Each scene shows the same named points in several views. A view is turned or mirrored, shifted and resized as a whole, has a little noise and may leave points out.

Scene 1
View 1
k184: [ -2   1   7   7   4  -4  -2   4  -3   4   1   0 -10   0 -10  -3  -2   5
  -6   2   3  -3  -1   5  -9   8  -2   0  -2  -3   3   3  -3   4  -6  -8]
k840: [ -5  -1   6   4   6  -1  -1   4  -4   5   1   5 -16   8 -18  -9 -10   2
 -14   5  12   1  -6  19  -7  13  -8   4  -1 -11   9  -1 -11   2  -9 -14]
k679: [ -2   2   6   0   6  -2  -2   3  -4   2   2   2  -9   1 -11  -4  -7   1
  -7   0   5  -1  -4   8  -7   8  -5   0  -2  -4   3   4  -3   3  -3 -10]
k540: [-1  2  6  3  5 -3 -3  4 -3  2  2 -2 -7 -3 -6 -1 -3  4 -4  0 -1 -3  0  1
 -9  6 -2 -3 -1  0 -1  7 -1  5 -1 -6]
k935: [ 1  2  4 -9  8  0 -6  0 -3 -3  7 -1  0 -4 -3  1 -7 -3  3 -7 -3 -1 -2 -3
 -4  1 -3 -4 -3  3 -3 12  4  5  6 -4]
k457: [ -2   1   8   7   4  -5   1   5  -3   6  -2   0  -9  -1 -10  -1   1   4
  -6   3   2  -6  -1   4  -9   8  -1   0  -2  -4   3   2  -3   5  -8  -9]
k841: [ 0  3  6 -4  7 -2 -5  2 -3 -1  5 -2 -2 -5 -3  1 -5  0  2 -5 -4 -2 -1 -3
 -7  2 -1 -3 -3  3 -3 10  3  5  4 -5]
k638: [  3   4   5  -6   7  -3  -5   1  -2  -2   5  -4   4  -9   1   4  -1  -2
   6  -7  -8  -5   1 -11  -7  -2   1  -6  -4   7  -7  13   8   6   7  -2]
k952: [  0   2   5  -1   6   3 -10   1  -4  -5   9  -2  -7  -5  -3  -4 -13   4
  -2  -5  -1   2   1   2  -7   4  -5  -8   3   5  -3  11  -1   4  11  -6]
k330: [ 1  3  5 -9  9 -3 -2  1 -3  1  4  1  0 -1 -7  2 -3 -6  1 -6 -1 -3 -5  0
 -5  2 -2  1 -5  0 -2  9  4  4  0 -7]
k193: [ -1   2   5  -3   7   0  -6   2  -3  -1   6   1  -7   0  -9  -5 -10   0
  -5  -2   3   2  -3   6  -5   6  -6  -2   0  -1   1   7  -3   4   2  -8]
k527: [  0   2   5  -8   9   0  -5   1  -4  -1   6   2  -5   2 -10  -4 -10  -5
  -3  -4   4   1  -6   6  -3   5  -6   1  -3  -2   0   8  -1   2   2  -9]
k905: [ -3   1   8   2   6  -5   2   4  -4   8  -1   3  -9   5 -16  -4  -2  -1
 -10   3   8  -4  -6  11  -7   9  -4   4  -4  -8   6   1  -5   4 -11 -11]
k43: [ -1   2   5  -9   9   1  -5   1  -4  -1   6   2  -4   2  -9  -4 -10  -4
  -2  -5   3   1  -6   6  -4   4  -7   1  -3  -1   1   8  -1   3   3  -8]
k374: [-1  1  8  6  3 -6  0  5 -3  6 -1 -1 -7 -3 -8  0  1  5 -4  1  0 -5  0  1
 -9  7 -1 -1 -2 -2  1  4 -2  6 -6 -8]
k179: [  0   2   5 -10  10   0  -5   1  -3  -1   6   3  -4   2 -10  -3 -10  -7
  -2  -5   3   1  -6   5  -3   4  -5   1  -3  -2   0   8   0   3   2  -8]
k320: [ 1  2  6  3  4 -3 -4  3 -3  1  3 -3 -5 -7 -3  1 -2  5  0 -2 -4 -4  2 -3
 -9  4 -1 -5 -1  3 -3  9  2  6  1 -5]
k906: [ 1  3  6 -3  7 -3 -4  2 -3  0  4 -3  0 -6 -2  3 -2  0  2 -5 -4 -3 -1 -6
 -7  1  0 -3 -3  4 -5 11  4  6  3 -4]
k813: [ 0  3  7  3  5 -5 -3  3 -3  3  2 -3 -3 -6 -4  2 -1  4  0 -2 -3 -5  1 -4
 -9  3  0 -4 -2  3 -3  9  2  6  1 -5]
k751: [ -2   2   6   0   6  -3  -1   3  -3   4   1   2  -8   2 -12  -3  -4  -1
  -6   0   4  -3  -4   7  -7   7  -4   2  -3  -4   3   4  -3   4  -6  -9]
k958: [  1   3   5 -14  10  -3  -2   1  -3   1   4   2   1   2 -10   0  -5 -10
   1  -6   2  -1  -7   2  -2   1  -3   3  -7  -3   0   8   4   2  -2  -7]
k635: [ 2  4  5 -6  7  1 -9  1 -2 -5  8 -3 -1 -7  0  1 -8  1  3 -6 -5  0 -1 -4
 -7  1 -3 -6 -1  6 -6 13  4  5 10 -3]
View 2
k905: [  3 -10   0  -8  -5  11   2   4   1  -8  -2 -17  -6   5  -5   6  -9   8
 -10  -4  14  15  -1   7 -12  17  13   7  12  -6  17  -1  -4  -2   9 -36]
k840: [  7  -5 -10 -10 -13   9   7   2  -8  -4  -5 -19 -10   2  -2  11 -17  11
 -14  -6  20  15  -4  10 -12  24  17   7  22  -9  12   7  -6  -4   9 -38]
k330: [  2 -14   0  -8   0   1  -1   4   3 -10  -1  -3   4   1  -4  -6   4  -4
  -6  -1   5  10   1 -10  -8   3   2   4  -1  -4  10  -4  -4   0   5 -10]
k813: [  7  -6   8  -2  -3   8  -2  -1   3  -6   3  -1  -1   4  -2  -2   3  -5
   0   6   8   8  -1  -6 -11   1 -11  14  -1  -7  10  -8   6  -1   3 -16]
k638: [  7  -9   8  -2   3   2  -3   0   4  -8   3   7   6   2  -2 -10  11 -11
   1   8   3   3   0 -17  -8  -6 -16  10  -9  -3   7 -11   4   1   2   0]
k179: [  4 -13  -9 -10  -4  -3   2   3  -4  -6  -3  -4   4  -2  -1  -4  -2  -2
 -11  -2   9   9  -2  -9  -7   9   6   1   6  -6   8   1  -8  -2   4  -9]
k906: [  6  -8   5  -3   0   3  -1   0   3  -7   2   2   3   1  -2  -8   5  -7
  -1   6   6   7   0 -11  -9  -1 -11   9  -3  -5   8  -8   2   0   2  -8]
k527: [  4 -12  -9  -9  -4  -2   2   3  -5  -6  -4  -4   1  -2  -2  -3  -3  -1
 -11  -2  10   9  -3  -7  -7   8   6   2   7  -6   8   2  -8  -1   6 -10]
k952: [ 13   1  -8  -4  -7  -2   4  -4  -9   0   0   3  -1  -2   2  -2  -1  -6
  -6   8  14   2  -5 -10 -11   4 -11  11   8  -8   2   0   2  -2   0  -3]
k841: [  6  -8   3  -4  -1   5  -2   1   2  -8   2   0   0   2  -2  -4   2  -4
  -3   4   8   8  -1  -8  -9   3  -4  10   0  -5  10  -5   1  -1   4 -12]
k184: [  8  -2   6  -2  -6  13   0  -1   0  -5   2  -9  -7   5  -4   6  -5   2
  -2   4  13  10  -3   1 -14  10  -3  16   7  -7  13  -4   4  -2   5 -30]
k635: [ 10  -5  -1  -3  -2  -2   0  -3  -2  -4   0   8   4  -2   1  -7   4  -9
  -2   8   7   3  -2 -16  -9  -1 -14  10  -1  -6   2  -5   2   1   1   2]
k751: [  4  -9   0  -7  -5   8   1   3  -1  -7  -1 -11  -4   3  -3   3  -7   3
  -7  -1  12  12  -2   1 -11  12   6   8   8  -7  13  -1  -2  -2   6 -25]
k193: [  8  -6  -8  -8  -8   1   4   0  -6  -4  -2  -4  -1  -1   0   1  -6   0
  -9   1  13   8  -4  -5  -9  11   2   7  11  -7   7   1  -4  -2   5 -13]
View 3
k330: [ 3 -5  2  5 -4  5  1  0 -3  3 -2  5  0 -1 -1 -9 -1  4 -1  0  3  6  1  4
  2 -1  1  7  7 -1 -3 -1  5  2 -4 -4]
k43: [ 1 -6 -1  9 -5  8  6 -2  4  4 -6  4  6 -4 -1 -8 -1 -6  3 -5  2  2  2  4
 -1  0 -1 14  4 -3 -3 -2  7  1 -3 -3]
k935: [  0 -10   5   9  -1   1   2  -4   0   5  -4   1   1  -2  -1  -4   1   2
  -2   1   2   3   1   4   2   4   1  10   9  -5  -2   4  -2  -1  -4  -1]
k958: [  5 -11   1   9  -5   5   2  -3   3   5  -6   1   2  -4  -3 -11  -2  -4
  -2  -3   5   6   2   5  -2   2   1  15   8  -1  -2   0   6   4   1  -3]
k952: [ -8  -4   1  12   0   4  10  -4   1   5  -2   4   7  -2   2   4   2   0
   5  -1  -4  -3   1   3   3   3  -4   7   3 -10  -7   2  -1  -4 -10  -1]
k457: [  0   7  -3   0  -6  13   5   5  -9   1   1  11   1   0   1 -10   0   7
   5  -3   3   2   0   2   3  -9  -2  -2  -1   1  -8  -7  16   2  -7  -8]
k841: [-2 -5  3  7 -1  2  2 -2 -3  5 -1  4  1 -1  0 -3  0  5 -1  2  1  3  1  3
  3  1 -1  5  7 -4 -4  2  0 -1 -7 -2]
k906: [-1 -5  4  7 -1  0 -1 -2 -5  5 -2  4 -1  0  0 -3  1  7 -3  3  2  3  0  4
  4  2  1  4 10 -4 -4  2 -1  0 -6 -3]
k527: [ 0 -6 -1  9 -4  9  6 -2  3  5 -5  4  6 -4 -1 -9 -2 -6  3 -5  2  3  2  4
 -2  0 -1 13  3 -3 -4 -2  9  2 -3 -3]
k840: [  0   8 -10   6 -11  26  17   4   1   0  -3  12  11  -6   1 -13  -3  -9
  14 -14   0  -1   1   3  -3 -11  -6   7 -10  -1 -10 -13  28   5  -5 -10]
k193: [-3 -3 -2 10 -4 11  9 -1  2  3 -3  6  7 -4  0 -5  0 -3  6 -6 -1  0  1  4
  0 -1 -3  9  1 -5 -6 -3  9  0 -6 -4]
k751: [  1   2  -3   4  -7  14   7   2  -3   2  -2   8   3  -3   0 -11  -2   0
   5  -6   2   3   0   4   0  -7  -2   5   0   0  -6  -7  15   3  -5  -7]
k679: [-1  2 -4  6 -6 14  9  1 -1  2 -3  7  5 -3  0 -9 -1 -2  7 -7  1  0  1  4
  0 -6 -3  6 -2 -1 -8 -7 15  2 -6 -7]
k638: [-1 -9  8  6  2 -6 -4 -2 -6  6 -1  2 -3  1  0 -2  1 11 -5  7  3  5  1  4
  5  4  2  4 15 -4 -2  6 -8 -2 -6  0]
k905: [  4   6  -6   2 -10  19   8   5  -4   0  -2  11   4  -2  -1 -16  -2  -1
   7  -9   4   4   0   3  -1 -11  -2   4  -4   2  -8 -11  24   5  -4 -10]
k635: [-5 -9  5 10  2 -2  3 -5 -1  6 -1  2  3 -1  2  2  2  5 -2  3 -1  1  1  3
  3  4 -1  6 10 -8 -4  6 -6 -3 -7  0]
k540: [-3  1  0  4 -4  8  5  1 -7  2  0  9  3 -1  2 -4  0  6  4 -1  0  0  1  3
  4 -3 -2 -1  2 -3 -7 -2  8  0 -8 -5]
k184: [ -2   7  -2   2  -5  12   6   3 -10   1   1  11   2   0   1  -6   1   8
   5  -3   1   1   1   3   4  -8  -3  -3  -1   0  -9  -6  14   0  -9  -8]
k374: [  0   5  -2   1  -5  10   4   3 -10   1   1  10   0   1   1  -8   0   8
   4  -2   2   2   0   2   3  -7  -2  -3   2   0  -7  -5  13   1  -7  -8]
k179: [ 2 -8  0 10 -6  8  7 -2  3  4 -6  4  5 -4 -2 -9 -2 -6  2 -5  2  3  2  4
 -2  0 -1 14  5 -3 -3 -2  8  3 -2 -3]
k320: [-3  0  2  5 -1  3  2  0 -7  4  1  7  1  1  2 -2  0 10  1  2  0  2  1  3
  5 -1 -1 -1  6 -4 -6  1  2 -1 -9 -4]
View 4
k540: [  3  12   3 -10  -2   1  -1  12   7  -3   6  -6   3  -2  -2  -1  -1  -3
   8   6   5   7  -2   0   5   3  -3   3   5  -3  -4  -7  -2   3  -4  -1]
k935: [ 9 -2 -3 -4 -2 -3  3  9  2 -2 -1  5 -2 -1  2 -5  5 -1  4  3 -1  3  0  0
  9  3  6 -1  1  3  3 -1 -6 -1 -3  3]
k320: [  7   7   0 -12  -4   4  -1  11   7  -4   0  -3   3  -5  -5  -2  -2   2
   6   7   4   5  -1   2   6   4   0   2   4  -1  -2  -7  -5   3  -1   0]
k43: [  3   7   4  -1   2  -7   3  10   1   0   7  -2  -2   5   7  -5   6 -10
   5   2   0   4  -1  -5   5   1   4   2   5   0  -2   2   1  -2 -10   1]
k638: [ 12  -6  -9 -10  -6   2   2   9   3  -3  -6   8  -1  -7  -3  -3   2   6
   2   4   1   3   2   5  13   5   6  -1   1   3   6  -3  -9   1   3   3]
k958: [  4   2  -3   0   3 -10   4   9  -2   1   4   3  -4   4   6  -2   6  -9
   4   2   1   2  -1  -2  10   3   5  -1   6   1   3   6   0  -1 -11   0]
k374: [  0  15   3 -13   1   1  -2  13   7  -4   7  -9   3  -3  -5   1  -4  -5
   9   7   8   6  -1   1   7   4  -8   2  10  -6  -4  -5   0   5  -5  -5]
k813: [  6   6  -2 -12  -3   4  -1  11   6  -5   1  -2   3  -6  -5  -1  -1   0
   7   7   5   5   0   3   8   4  -2   1   5  -1   0  -6  -5   4  -1  -1]
k184: [  0  18   4 -13   1   1  -3  14   8  -5   9 -10   5  -2  -5   0  -4  -5
   9   8   9   7  -2  -1   4   3 -10   3   8  -7  -6  -7   1   4  -5  -4]
k527: [  3   7   3  -2   1  -7   4  11   2   1   8  -2  -3   5   8  -4   7  -9
   6   2  -1   4  -2  -5   5   0   4   2   4  -1  -2   2   1  -2 -11   1]
k457: [ -1  19   4 -12   4  -1  -2  13   7  -4  10 -11   4  -2  -5   2  -4  -7
  10   8   9   7  -1   0   5   4  -9   2  11  -7  -5  -5   2   6  -7  -7]
k179: [  2   7   2   0   1  -8   4  11   0   1   8  -2  -3   5   8  -5   7 -10
   5   1  -1   4  -2  -4   6   1   4   2   4  -1  -1   4   1  -2 -11   1]
k330: [ 5  3 -4 -5  1 -6  3 10  1 -1  3  3 -3  0  2 -1  3 -7  4  4  1  2  0  2
 11  2  3 -1  6  1  4  3 -1  0 -8 -1]
k635: [12 -2 -2 -7 -8  3  2  9  4 -2 -3  4  1 -3  1 -7  5  3  3  3 -3  5 -1  0
  6  4  7  1 -1  3  1 -6 -8 -1  0  5]
k751: [ -2  16   4  -6   4  -4   0  12   4  -1   9  -8   1   2   1   0   0 -10
   8   6   6   6  -2  -3   4   2  -6   2  10  -5  -5  -1   3   2 -11  -4]
k906: [ 7  1 -4 -9 -4  1  1 10  3 -3 -1  3  0 -5 -3 -3  2  1  4  4  2  3  1  3
 10  4  3 -1  4  1  3 -3 -6  1 -2  1]
k905: [ -7  22   7  -7   9  -8  -1  14   4  -2  16 -13   1   4   1   3  -2 -15
  10   7   9   6  -2  -3   4   0 -10   4  14  -8  -6   2   8   4 -15  -8]
k841: [ 7  3 -2 -9 -3  1  1 10  4 -3  0  1  1 -3  0 -3  2  0  4  5  2  4 -1  1
  8  4  3  1  2  0  0 -4 -5  0 -2  2]
k193: [ 3 11  6 -3 -1 -4  2 11  5  0  8 -5  0  5  6 -6  6 -7  7  4  1  5 -3 -6
  2  1  1  4  3 -2 -5 -3  1 -1 -8  1]
k679: [ -2  17   7  -5   3  -4   1  12   5  -1  11  -9   1   4   4  -2   2 -11
   8   5   4   6  -3  -5   2   1  -3   5   7  -4  -6  -2   4   2 -10  -3]

Which points are out of place in each view (at most two, in the order of its rows)? Write none if all are in place.
view 1 -> k184, k958
view 2 -> k841
view 3 -> k330
view 4 -> none

Scene 2
View 1
k357: [  3  -4 -12  15   0   3  -7   6  19 -10  -2  -5   0 -12  -2  -9  -6 -14
  -3 -12 -14  -3   3  -7   0  -2  -9  -4  -9  -5 -10  20  12   1   3   8]
k766: [-5  3 -1  4  2  0 -1 -2 -3 -3  0  3 -2 -8  5  6 -5 -4 -2  4 -3  0  9  2
  2 -6 -5  6 -1 -2  0  1  0  4 -1 10]
k739: [-8  4  1  2  5  8  0 -2  2 -2 -2 14 -1 -8  8  9 -9 -2  2  4 -2 -2  8  0
  7 -3 -9 14  0 -3 -1  4  2  4 -3  5]
k683: [ -4   2  -1   6   3   4  -3  -1   3  -3  -1   7  -2 -10   5   5  -7  -5
   0   1  -5  -1   7  -2   3  -5  -7   8  -1  -2  -2   6   1   4  -1   8]
k866: [ -1   1  -5   9  -1  -3  -4  -2  -3  -5   2  -3  -3 -11   1   3  -3  -5
  -4   1  -7   0   9   0  -3  -8  -3   1  -2   0  -1   2   0   3   1  12]
k787: [ -3   1  -3   3  -3 -10   7  -1  -6  -2   0  -7   3  -6   1   0  -1  -2
  -7   2  -1   2   5   9   1  -7  -1   4  -2   0  -3  -7   5  -2   1  16]
k359: [-3  1 -4  2 -1 -5 12  1  5 -4 -5 -3  8 -4  2 -6 -4 -3 -4 -5  1  0  0  9
  6 -4 -4  8 -5 -3 -6 -1 12 -4  0 12]
k980: [-3  0 -5  6  3  4  0  1  9 -5 -3  3  0 -8  3 -1 -8 -7  0 -2 -6 -2  5 -2
  4 -3 -8  5 -4 -4 -5  8  7  1 -1  7]
k815: [ -1   2  -3   8  -1  -3  -4  -3  -8  -4   3  -1  -3 -10   2   6  -3  -6
  -5   4  -6   1  10   1  -4  -9  -3   0  -1  -1   0   1  -2   6   0  12]
k366: [-6  1 -2 -3  3 -1 17  1  9 -2 -8  3 11 -3  4 -5 -6 -1 -2 -5  3 -2 -2 10
 13 -2 -7 14 -4 -4 -7  1 14 -7 -2 10]
k948: [-5  1 -3  3  3  4  5  1  8 -3 -6  5  4 -7  5 -1 -7 -4  0 -3 -3 -2  2  2
  7 -3 -8 10 -4 -4 -6  5  9  0 -2  8]
k984: [-2  1 -3  6 -1 -4 -1 -2 -5 -3  1 -1 -1 -8  2  4 -4 -4 -3  4 -4  1  8  3
 -1 -8 -3  3 -1 -1  0 -2  1  2  0 12]
k448: [-6  1 -2 -1  2 -1 12  0  5 -2 -5  3  7 -5  4 -2 -6 -1 -3 -2  1 -1  2  7
  8 -3 -7 12 -4 -3 -5 -1 10 -4 -2 11]
View 2
k448: [ 0  0  2 -2 -3 -6 -8  8 -1 -1  3 -8  2 -1 -1  4 -2 -6 10  3  4 -5  9  0
 -5  2  0 10  7  6 -1 -2  7 -2 -3  1]
k766: [ 0 -3  5  0  0 -2  5  6  3  0  0 -1  0  2 -8  5  0  2  5  7  4  1  7 -5
 -5 -3 -1  3  7  4  3  2  6 -5 -8  1]
k980: [ 2 -7  6  3 -2 -5 -8  7  8  2  4  5  5  1 -4  3 -2 -1 12  5  7 -6  7 -1
 -2  1  3  6  2  1  8 -4  4 -4 -1  7]
k815: [ -1  -6  10   3   2   1  10   7   7   2  -2   5   0   2 -15   4  -2  10
   2   9   2   2   3  -6  -4  -7  -2   1   7   3   2   6   6  -5  -8   1]
k984: [  1  -3   8   2   2  -1   4   8   4   3  -1   1   0   0 -12   4  -3   9
   3   7   1  -1   4  -5  -3  -6  -1   3   7   5   0   6   6  -4  -8   1]
k683: [ 0 -7  6  0 -2 -3  2  5  7 -1  1  3  4  3 -4  5  0 -2  8  7  8  0  8 -3
 -3 -1  1  4  5  1  8 -2  5 -4 -4  4]
k948: [  3  -3   3   1  -3  -6 -13   8   3   0   4  -1   4   0  -2   3  -5  -4
  12   3   5  -6   7   0  -2   2   3   8   5   4   4  -4   5  -3  -1   4]
k366: [  4   4  -3  -1  -5  -6 -23  11  -5   1   7 -13   2  -6   0   3  -5  -6
  15   0   1 -11   9   3  -4   4   2  13   7   9  -5  -4   7  -2   0   0]
k787: [  3   1   5   3   1   0  -3  10  -2   3   2  -7  -3  -5 -13   2  -6  12
   4   5  -4  -5   3  -3  -5  -7  -2   6  11   8  -8   8   6  -3  -7  -3]
k359: [  5   0   1   4  -3  -4 -23  12   0   4   6  -5   3  -6  -4   1  -8   3
  14   1   1 -11   5   3  -1   1   2  11   6   6  -1  -2   5  -3   1   3]
k739: [-2 -7  5 -1 -1 -5  6  5  5 -2 -1  1  3  6 -2  6  2 -6  8  6  8  1 10 -5
 -4  1  2  3  6  3  7 -3  6 -5 -6  4]
View 3
k739: [ -1  -3   7   9   7   2   1 -11  -2  -2   6   0   5   2   7  12  -2  -4
  -6 -11   0  -2  -4   3   4   4   9  -3   9   7  -7   1   0  -3   8   2]
k683: [  0  -3   7  10   4   1   3  -8   0  -1   5   3   6   2   7  12   0  -4
  -8 -12  -1   0  -3   4   1   4   9  -5   8   5  -7  -1   1  -3   6   0]
k948: [ 0  4  5  2  2  4  3 -4 -1 -2  0  5  6  7  8 11  3 -7 -5 -8  0  3 -4  2
 11  1  5  1  4  2 -2 -5 10  0 -1  7]
k359: [  0  10   6   0   3   2   7  -1  -2  -1  -3   6   9   4   8   5  10  -7
   2  -6  -1   8  -6   7   9   4  -4   5  -2   1   4 -12  13   1   0   6]
k357: [  3   1   0  15  -6   5   2   8  13   3  -5  21   6   8  19  21  11  -3
 -19 -10  -6   8  -4   7  -3   0  12  -6   4  -7 -10 -13  14   0 -18  -3]
k866: [ 2 -1 10 16  4 -3  7 -2  2  1  1  4 10 -3 10  5  7 -3 -4 -8 -3  0 -3 11
 -9  9  2 -5  6  3 -4 -8 -5 -2  5 -5]
k766: [ 0  1  9  9  7 -1  6 -8 -1 -1  4 -1  8 -1  6  6  2 -3 -3 -9 -1 -1 -4  6
  0  7  5 -3  7  6 -4 -2 -2 -3 10  1]
k984: [ 2  0  9 11  6 -2  8 -6 -1  1  3  1 10 -4  8  3  5 -3 -1 -8 -2  0 -3 10
 -6  9  1 -2  5  5 -1 -7 -4 -2  8 -3]
k366: [  0  12   5  -6   3   4   3  -4  -6  -5  -2   3   7   7   6   8   6 -10
   3  -6   1   6  -6   0  19   1  -2   8  -2   2   4  -8  16   2   2  12]
k980: [  1   1   4   8   1   3   3  -4   2  -1   1   8   5   6  10  14   3  -5
  -9 -11  -2   3  -3   4   4   3   8  -2   6   2  -6  -5   7  -2  -1   0]
k448: [ 0  8  6 -2  4  3  5 -6 -4 -3  0  2  8  5  7  7  6 -8  1 -8  0  3 -6  3
 13  3 -2  6  1  4  3 -7 10  1  5  8]
k815: [ 2 -1 10 16  7 -4  8 -5  1  2  5  1 10 -5  8  5  4 -1 -4 -8 -2 -1 -3 10
 -9 10  3 -5  7  5 -4 -7 -7 -2  9 -6]
View 4
k766: [  5  -2   0  -4   0   0   1   2  -5   2  -3 -11   5   5   1   3  -2   1
  -3   3   1   5  -8   3   3  -1  -3   2   1   4  -1   6  -8   1   7   1]
k448: [-3  4 -4 -1 -1  1 -1  6 -7  4 -1 -4  0 -8  0  0 -3  0  0 -2 -5  4 -5  0
  7  5 -5 -8  2 -3  4  1 -1 -2  3 -4]
k815: [ 8 -4  1 -3  3 -5  3 -2 -7 -1 -3 -9 10 11  0  5 -2  0 -5  6  6  1 -9  8
 -1 -3 -3  6  3  7  0  6 -8  5  6  2]
k683: [  3  -3   5  -4  -4   0   2   2  -3   2  -3 -16   1   4   2   3   0   2
  -4   5   3   6  -4   4   7  -1  -3   0   2   4  -1   9  -8   1   7   0]
k787: [  2   1  -7  -1   6  -5   0   1 -11  -1  -1   3  10   1  -3   1  -6  -4
  -2   1  -1  -1 -11   6  -2   0  -6   0   4   3   5   0   0   3   3  -1]
k357: [-12  -5  17   0  -5 -11   5  -8  -8   0  -3 -17   0  -9   4   8   6   7
 -12  10   4  -8   6  17  12   7 -10   0  18   6   9  19   0   0   3  -5]
k948: [ -1   0   4  -2  -4  -1   1   3  -5   3  -2 -13  -1  -4   2   2   0   3
  -4   3  -1   4  -3   3   8   4  -5  -4   4   0   2   9  -5  -1   5  -3]
k866: [ 5 -5  2 -2  2 -6  3 -3 -8 -1 -3 -8 10  6  0  5 -2  1 -6  6  6  0 -8  8
  0 -1 -6  5  5  7  2  8 -5  3  5  1]

Which points are out of place in each view (at most two, in the order of its rows)? Write none if all are in place.
view 1 -> k739
view 2 -> k448, k359
view 3 -> none
view 4 -> k948
